Points on a hilly landscape, in no order, each with its height.
A ball rolls from a point to the lowest of its 2 nearest points, and stops where none of them is lower. Distance is the straight distance between rows; heights are no part of it.
<568>: [-45  46   9 -17  -8  16 -25  36 -66 -30   8   5  46 -88  -1  14 -16 -26
  -7 -17  29  33  12]  h=5.74
<911>: [-14  46  34 -10  11   2   6  -2 -29 -12 -10   8  31 -13 -11   2  33   4
 -23 -26 -28  15 -29]  h=4.25
<997>: [-42  13  64   7  10  16   3  23 -64 -30  40 -14   8 -42  -1  44 -14 -73
   0  19  -8   9  21]  h=3.03
<273>: [-17 -14  42  27  44  10 -29 -22  45  12 -14 -30 -34  52 -57 -43  33  23
  23  22  43 -30  18]  h=1.76
<345>: [  4 -10  17 -22 -28  15  44 -41   4   8   1   3  36 -20  -1  -9  13 -30
 -11  28 -43   1 -42]  h=6.61
<941>: [ 47 -66 -37  17  -5   3 -25 -17  48  53  -3 -66   8  32   4  -2  12 -21
  47  15  48 -66  -2]  h=1.72
<431>: [ 32 -61 -18  15  -9 -10 -30 -28  30  64 -17 -44  -8  26  -1 -48  15  -5
  37  32  60 -59  23]  h=1.34
<39>: [ 34 -68 -32  10 -32  -9 -21 -10  69  30   7 -24  -5  52   4  21   1 -21
  38   6  37 -25  -7]  h=2.22
<42>: [-12  29 -61   5  37 -25 -12  35   8   0  19   0 -47  25   1   8 -38  35
 -20 -51  11  20  18]  h=5.35
<848>: [ 28 -46  24  -6  -2  47  -9  -7   0 -28  -9  45 -44  45 -14  30  -4 -28
 -12  32  -6  12 -28]  h=2.00
<342>: [-28  62  12  -6   3  14  -4  53 -47 -36  25 -25  29 -17 -32 -13  11  27
  24 -39  11  14   9]  h=5.79
<411>: [ 34  23 -37 -16 -21  17  -4  37 -12 -23  -8  12 -10 -24   3  16   4  58
 -40 -26  19  49   3]  h=1.59
<844>: [-45  17  18  -4  16  27   7 -20 -39 -32  33  18  25 -61 -59   1  29   5
 -27  18  -6 -13  11]  h=4.24
<841>: [-19  30  43  -7  26  20  24  33 -56 -29  13   1 -13 -57  17  30  -7 -19
 -59  -3 -28  41  -7]  h=5.36
<973>: [-27  35  52  -2   6  12  13   8 -55 -28   4 -10  12 -51   1  25 -16 -41
  22  18 -13  -1  48]  h=3.45
<187>: [-27 -25  19  -5 -10   4   3 -79  11   4  10  27  16 -18 -35 -21  -2 -38
   2  48  -6 -22   5]  h=2.93
<964>: [ -8 -36 -39  21  14  -8  -7   0  -9  57 -20  14   5  36  39 -14   7 -18
   5 -28  66 -51  27]  h=1.75
<1025>: [ 11   6 -88  10  -2 -18 -22  -2  20  74  -8  -4  19  -7  22 -18  -9   5
  -7 -43  49 -14   0]  h=2.54
<937>: [ 25 -46 -52   8 -36 -28  -5   2  40  24  24   5 -13  55  10   5 -24  -9
  40  10  11 -16 -11]  h=2.69
<456>: [ 11 -23 -33  13  -7  31  23 -47  16  13 -54  34  36 -25  15 -21  13   5
 -16   4  -2 -26 -26]  h=2.03
<196>: [-14  37   6  -2  33 -27 -23 -28  19  18   0 -10  -6  33 -11 -10  14 -10
  37 -24   0 -21  34]  h=4.55
<38>: [-20 -23  28  -7 -13   0  49 -18   9 -29  31  14   1 -32  -4  52 -16 -75
  -8  42 -32  32 -11]  h=1.99
<608>: [ 34 -34 -47  28  39  -9 -12  42  -4  50   0 -34 -63  53  41 -17 -29  11
 -41 -23  20 -12 -24]  h=6.19
<694>: [ 18 -41  -4  17   5 -12  -9 -16  35  21 -16  15 -10  37  63  22 -22 -18
 -17  -1 -14 -14  -4]  h=6.63
<615>: [  0  50  13  -9  -6   4   1  -1  -9  -4 -11 -16  17 -22 -44 -24  31  63
  -8 -21  13   1   6]  h=3.51
<831>: [ 22  -9 -53 -12 -23  11   7  -7   9  13 -26  26  24  -7  22  -7  -1  28
 -21  -8   8  -6 -19]  h=1.52
<307>: [-27  22 -15  -2  39   1  -3  26  -8  11  33  -5 -51  55   5  -8 -25  35
 -32 -54   5   2   1]  h=5.03
<971>: [ 21  15 -42  -5   1 -11 -15 -33  61  21 -50 -40  37 -57   8 -28  21  44
   6 -10   2 -11  17]  h=7.46
<315>: [ -3 -16 -16  25   2   9   5 -42  25  19 -62   9  34 -21  -7 -38  35  25
  -3   9  13 -33  -5]  h=2.35
<647>: [  4 -44  35 -18  -9  26  -3 -14 -14 -19  20  39 -40  12 -15  30  -8 -56
 -27  51 -19  33 -37]  h=2.28
<144>: [ -9  16   1   4  18  -9  -5 -26  23 -10 -55  -6  22 -37 -24 -55  38  41
  14  37 -12 -15  -6]  h=2.63
<353>: [-24   8  41 -14 -14 -11  21 -27 -13  -5  32  12  17 -14 -12  34   1 -51
  -5  16 -32  10   1]  h=2.30
<36>: [ 12   2  54 -11  17  41 -42 -33  32  16   7 -23 -39  55 -61 -20  33   0
  32 -10  30  -9  19]  h=1.32
<762>: [-44  54  37 -12   4  21 -16   4 -59 -25  -2 -12  32 -89 -31 -12   9  -5
  -3   6  18  10  37]  h=5.28
<649>: [-18  43  14 -26   0  -6 -12  17 -50 -12  14  12   4 -24  21  11 -19 -15
   0  -8 -12  10  23]  h=4.00
<30>: [  7  25 -12   9  19 -16 -29 -17  26   5 -41 -24  12   6 -28 -45  31  25
  50  10 -13 -22   0]  h=3.00
<669>: [-18   4   5 -17 -33 -26 -16 -19  22   2  13  17  28  25  -5 -17  -9 -43
  45  11  -8  10 -25]  h=3.36
<892>: [  7  -5  51  -4 -10   6   4  72 -45 -47  17  -3 -28  20  12   5 -25 -11
  11  22 -14  42 -26]  h=4.18
<268>: [ 10 -37 -38  17   2   6 -19 -23   8  38 -18 -11   7  28 -12 -42  18  10
  34  14  45 -67  14]  h=0.98
<496>: [-14  13  38   1  -7   8   7  87 -60 -49  24 -25 -21 -14  10   0 -32  31
 -15   1   4  42 -22]  h=3.43
<348>: [-31 -11  16  -6 -18   4  27 -44   0 -33  14  19  37 -55 -58 -15  24 -20
  13  64 -12  -8  -7]  h=3.25
<135>: [-10 -40  21 -17 -29  15   9 -80  34  31 -10  16  17  10  -5 -25   0 -58
  23  39  17  -1  -8]  h=2.68
<355>: [ 30  13  43 -10 -25  -2   6  -9   6  -2  15 -18 -13  30 -20  -7  23  -7
  34   8 -13  -7   5]  h=2.34
<623>: [-56  25  31   7  12  37  -4  20 -72 -51  27   5  22 -69 -48   8  13  -6
 -11  12  15  -4  27]  h=4.76
<756>: [-27 -10  13  12  -7   0  20 -13   1 -10  21  46  15  24 -19  18  14   7
 -22  -5   9  -9  -9]  h=2.94
<376>: [ 16   3  -8 -15 -18  -9   9 -44  34  23 -29 -15  31 -39  26 -17   7  20
  10  -1 -28 -14  19]  h=7.25
<864>: [  4 -19   1  -1 -37  -9  -4 -43  34  19  -2   4  29  28 -14 -43   9 -23
  36  25  19 -14 -16]  h=2.95
<94>: [ 35   2 -28  -2  20 -24  -6  47  13 -20 -24 -14 -30 -10  45  35 -17  56
 -24 -16 -22  14   8]  h=0.99
<1006>: [-23  -5  45  16  22  17 -17 -39  20 -17   3  12 -11  31 -65 -39  37  25
  18  41  29 -18  15]  h=2.09
<992>: [ 19   5  21  -1  -9  -8  13 -43  26  14 -23  -9   9 -19  18  26   7  -6
   7  -1 -29 -18  30]  h=7.02
<18>: [ -7  29  16  -6 -12  13  16  62 -43 -34  16   3  -8 -36  -3  20  -8  54
 -34 -18  11  57   6]  h=2.47
<729>: [ 25 -19  20   6   1 -14   7 -30  31  19 -13   3  -6  36  25  33   3  -7
  -6 -15 -10 -18  25]  h=6.81
<352>: [ -9  -4  10  -8   9 -14  35 -15 -16 -12  -5  25 -22 -27  31  16 -22 -16
 -64  24 -47  31 -29]  h=6.13
<788>: [ 25   4 -24  -4 -13 -17  -9  -5  30   0 -25  -8  25  24  22  -1   1  -3
  50  -1 -32 -15 -12]  h=4.13
<124>: [-30   3 -18  11   6  -8  18   3   4 -20  -1  53   0 -12   3  29  -9  20
 -43 -14   1  24  10]  h=3.35
<163>: [  0 -29 -40  11  11  12 -19 -14  -8  25 -23  35  -2  36  23 -10   4   9
   9  -8  34 -55  24]  h=1.44
<103>: [ 20   5 -27  11  22  14  -3  30  -1 -12 -16  13 -22  24  15  16   3  54
 -30 -38 -14  -7   7]  h=1.71
<1003>: [-19  16   5  -6 -26   8  28 -17 -11 -24   9  44  37 -53 -28   6  10   4
  -6  24  -7   4  11]  h=3.70
<751>: [ -3 -62 -55  24  -5 -50  -4  18  32   3   8  21 -26  41  27  -3 -45   3
  -3   8  22   1  -4]  h=3.18
<90>: [ 18 -31  -8  30  43   8  -8  28  17 -16  -8  -5 -51  57  31  23 -17  55
 -33 -17  -7 -10  17]  h=1.83
<929>: [  1   9  42 -12 -38  10  35 -24   1   2  13 -16  45 -44 -21 -23  16 -31
  22  27 -28  11 -37]  h=6.80
<993>: [ 25  31  32  -3  -9  -6   4   7  -8 -11 -10 -34   4   6 -12   0  34  32
  25 -12 -18 -14  20]  h=2.92
<259>: [ 22 -54  33  15  14  60 -23 -10  17 -11 -14  30 -31  79 -18  13  15 -10
   1  -9  28  -6 -11]  h=1.60
<138>: [ -8  33  10 -38   1  -5 -24  15 -42  -9  16  12 -16  22  19  -1 -16   0
 -15  -3 -24  10  -7]  h=4.34
<881>: [ 42  -9  -7  -1  -6 -16  21  40   5 -26 -27  -3 -11 -32  47  37 -23  33
  -7   6 -34  28   8]  h=0.28
<697>: [ -4 -41 -53  14 -16 -14   7   7  14  68  -9   6   7  17  55 -17 -20  -8
 -12 -17  51 -28  19]  h=2.04
<457>: [ -1  60 -27 -16 -10  -3 -11  54 -23 -17   4 -15   9 -22 -14   2   0  21
  13 -40  18  31  11]  h=6.52
<620>: [  5  37 -23 -13 -17 -28  -6  15   0  -6  -9  -6  21  10   7  -7   1 -13
  53 -14 -18   8  -8]  h=4.06
<372>: [  6  -9 -34  21  54 -45  -9  44   9 -10  26 -22 -74  43  -6  -8 -49  40
  -1 -19  -7  23   9]  h=5.69
<640>: [ 31   2 -48  19   1 -33 -17   6  24  54  25 -41 -26  47  12   5 -11 -19
  15 -28  10 -34  -3]  h=3.67
<898>: [-52  27  21   1 -26  -3  15  39 -46 -25  23   2  40 -85  22  21 -38 -39
 -11   5  -1  43 -10]  h=6.10
<134>: [ -5  35  20 -14 -44 -13  34  18  -3  -6   3 -22  42 -49  15   0 -14 -12
  28 -13 -12  34  -3]  h=7.51
<415>: [ 37  -2  41 -24 -14  26 -36  -7   6  -7  17  -7 -31  52 -37   1  24 -18
  24  -2   1  -1  -5]  h=1.86
<478>: [  6  43 -31 -20 -40  -4   9  21   7 -17   0   2  42 -51   1  -6   0  28
  11 -23   7  39  -5]  h=7.05
<652>: [-43  45   6 -20  17  16 -11  50 -46 -32  33   6  14  17 -12 -14   4   8
  29 -24  -9  -1  -9]  h=5.01
<1007>: [ 16 -32  -5   6 -19 -14  51  23  19 -41 -23  10  -9 -56  44  31 -43   6
  -9  31 -41  52   6]  h=1.05
<74>: [-24  35  45   6  14  23  19  28 -64 -31  -6  -8  27 -57 -12  19  26 -30
 -22  -9 -18  24 -16]  h=4.81
<755>: [ -3 -25   4 -11 -10  22  37 -42  -7  11  -5  30  -2  -9  29   1  -9 -46
 -47  33 -40  11 -51]  h=6.41
<1026>: [ 11  15  -8  10  16 -31 -23 -33  34  46   8 -34  -8  51 -15 -28   9 -16
  36 -16  15 -31  16]  h=4.21
<261>: [ -4 -26  17  12  -7 -10  38   5  21 -32   8  24 -13 -17  17  47 -21 -29
  -6  31 -30  31  14]  h=1.65
<337>: [-43  17  76 -17  20  -6 -13 -17 -34 -16  49 -10   9 -20 -18  22  16 -61
  10   8 -26  10   8]  h=2.65
<961>: [ 29   8 -53   9  16 -27 -22 -17  40  19 -40 -39  27   2   8 -20  18   2
  49 -11 -11 -46   1]  h=3.55
<199>: [ 28 -40 -26   8  19 -10 -20   7   5  59 -28  -9 -34  38  70  -5 -25  11
 -41 -11  11 -22  -4]  h=6.42
<111>: [-33   0  25  -7  28 -12  21  17 -48 -24  22   9 -26 -42   6  34  -9 -29
 -67  28 -43  43 -34]  h=5.78
<606>: [-18   1  30  12   5  16   8 -15  -6 -33  12  30  14   9 -57  -6  34  25
  11  23   2 -14   5]  h=2.50
<809>: [  9 -37  33 -29 -29  30  -6 -50  16   6   2  37 -18  13 -14  14   0 -71
  11  29  -2  13 -16]  h=2.51
<1013>: [  7  25  26 -13 -52   0  36   5  -3  -5  -5 -27  46 -51 -16 -23  12   8
  47  16 -11  14  -2]  h=7.14
<580>: [-25 -19 -61   5  -2 -37  -2   7  21 -11  -5  51  -6   4  24  11 -40  26
 -19  -5   9  20   5]  h=3.58
<679>: [ 39  -2 -79  23  21 -15 -23   6  14  79   4 -42  -7  23  14  -5  -2   0
   8 -36  32 -55  -8]  h=3.14
<571>: [ 42  10 -70 -14 -23   3  -3  16  27  15 -12   6   5 -23  12  15  10  53
 -41 -39  26  13   2]  h=0.87
<314>: [ 20 -27 -49  26  55 -30 -12  43  10  29  18 -44 -79  62  11 -27 -47  27
 -19 -21   2   0 -18]  h=5.96
<525>: [ -2  46  16   4   8   3   5  -2  -3   7  -9   1  13   0  -9  -9  35  47
 -36 -44  -3   8  -9]  h=3.86
<700>: [  8 -36  22  23  33  44  -2   9   8 -19   2  17 -30  82  -4  16   6  23
 -18 -13   4 -11   2]  h=1.18
<599>: [ 11  13   8 -11  18 -11 -12  26 -17   4  29 -15 -49  57  12  -1 -20  17
  -9 -18 -22   8  -5]  h=4.70

Call two points neighbours if one is among the 2 nearest of the other. Go from one point of each pair to the other, from neighbour to neighbour, staying as low as possible. Name the highest point that can't be avoided.
<571> and <881> -> <788>
<881> and <36> -> <196>
<268> and <36> -> <580>
<700> and <881> -> <90>

For each start below, name every point that the ball comes to, in order.
<111> -> <841> > <74> > <911> > <525> > <615> > <993> > <355> > <415> > <36>
<809> -> <647> > <848> > <259> > <700>
<580> -> <751> > <937> > <39> > <941> > <431> > <268>
<1025> -> <697> > <964> > <163> > <268>
<729> -> <694> > <199> > <608> > <314> > <372> > <42> > <307> > <599> > <138> > <649> > <973> > <997> > <337> > <353> > <38> > <261> > <1007> > <881>
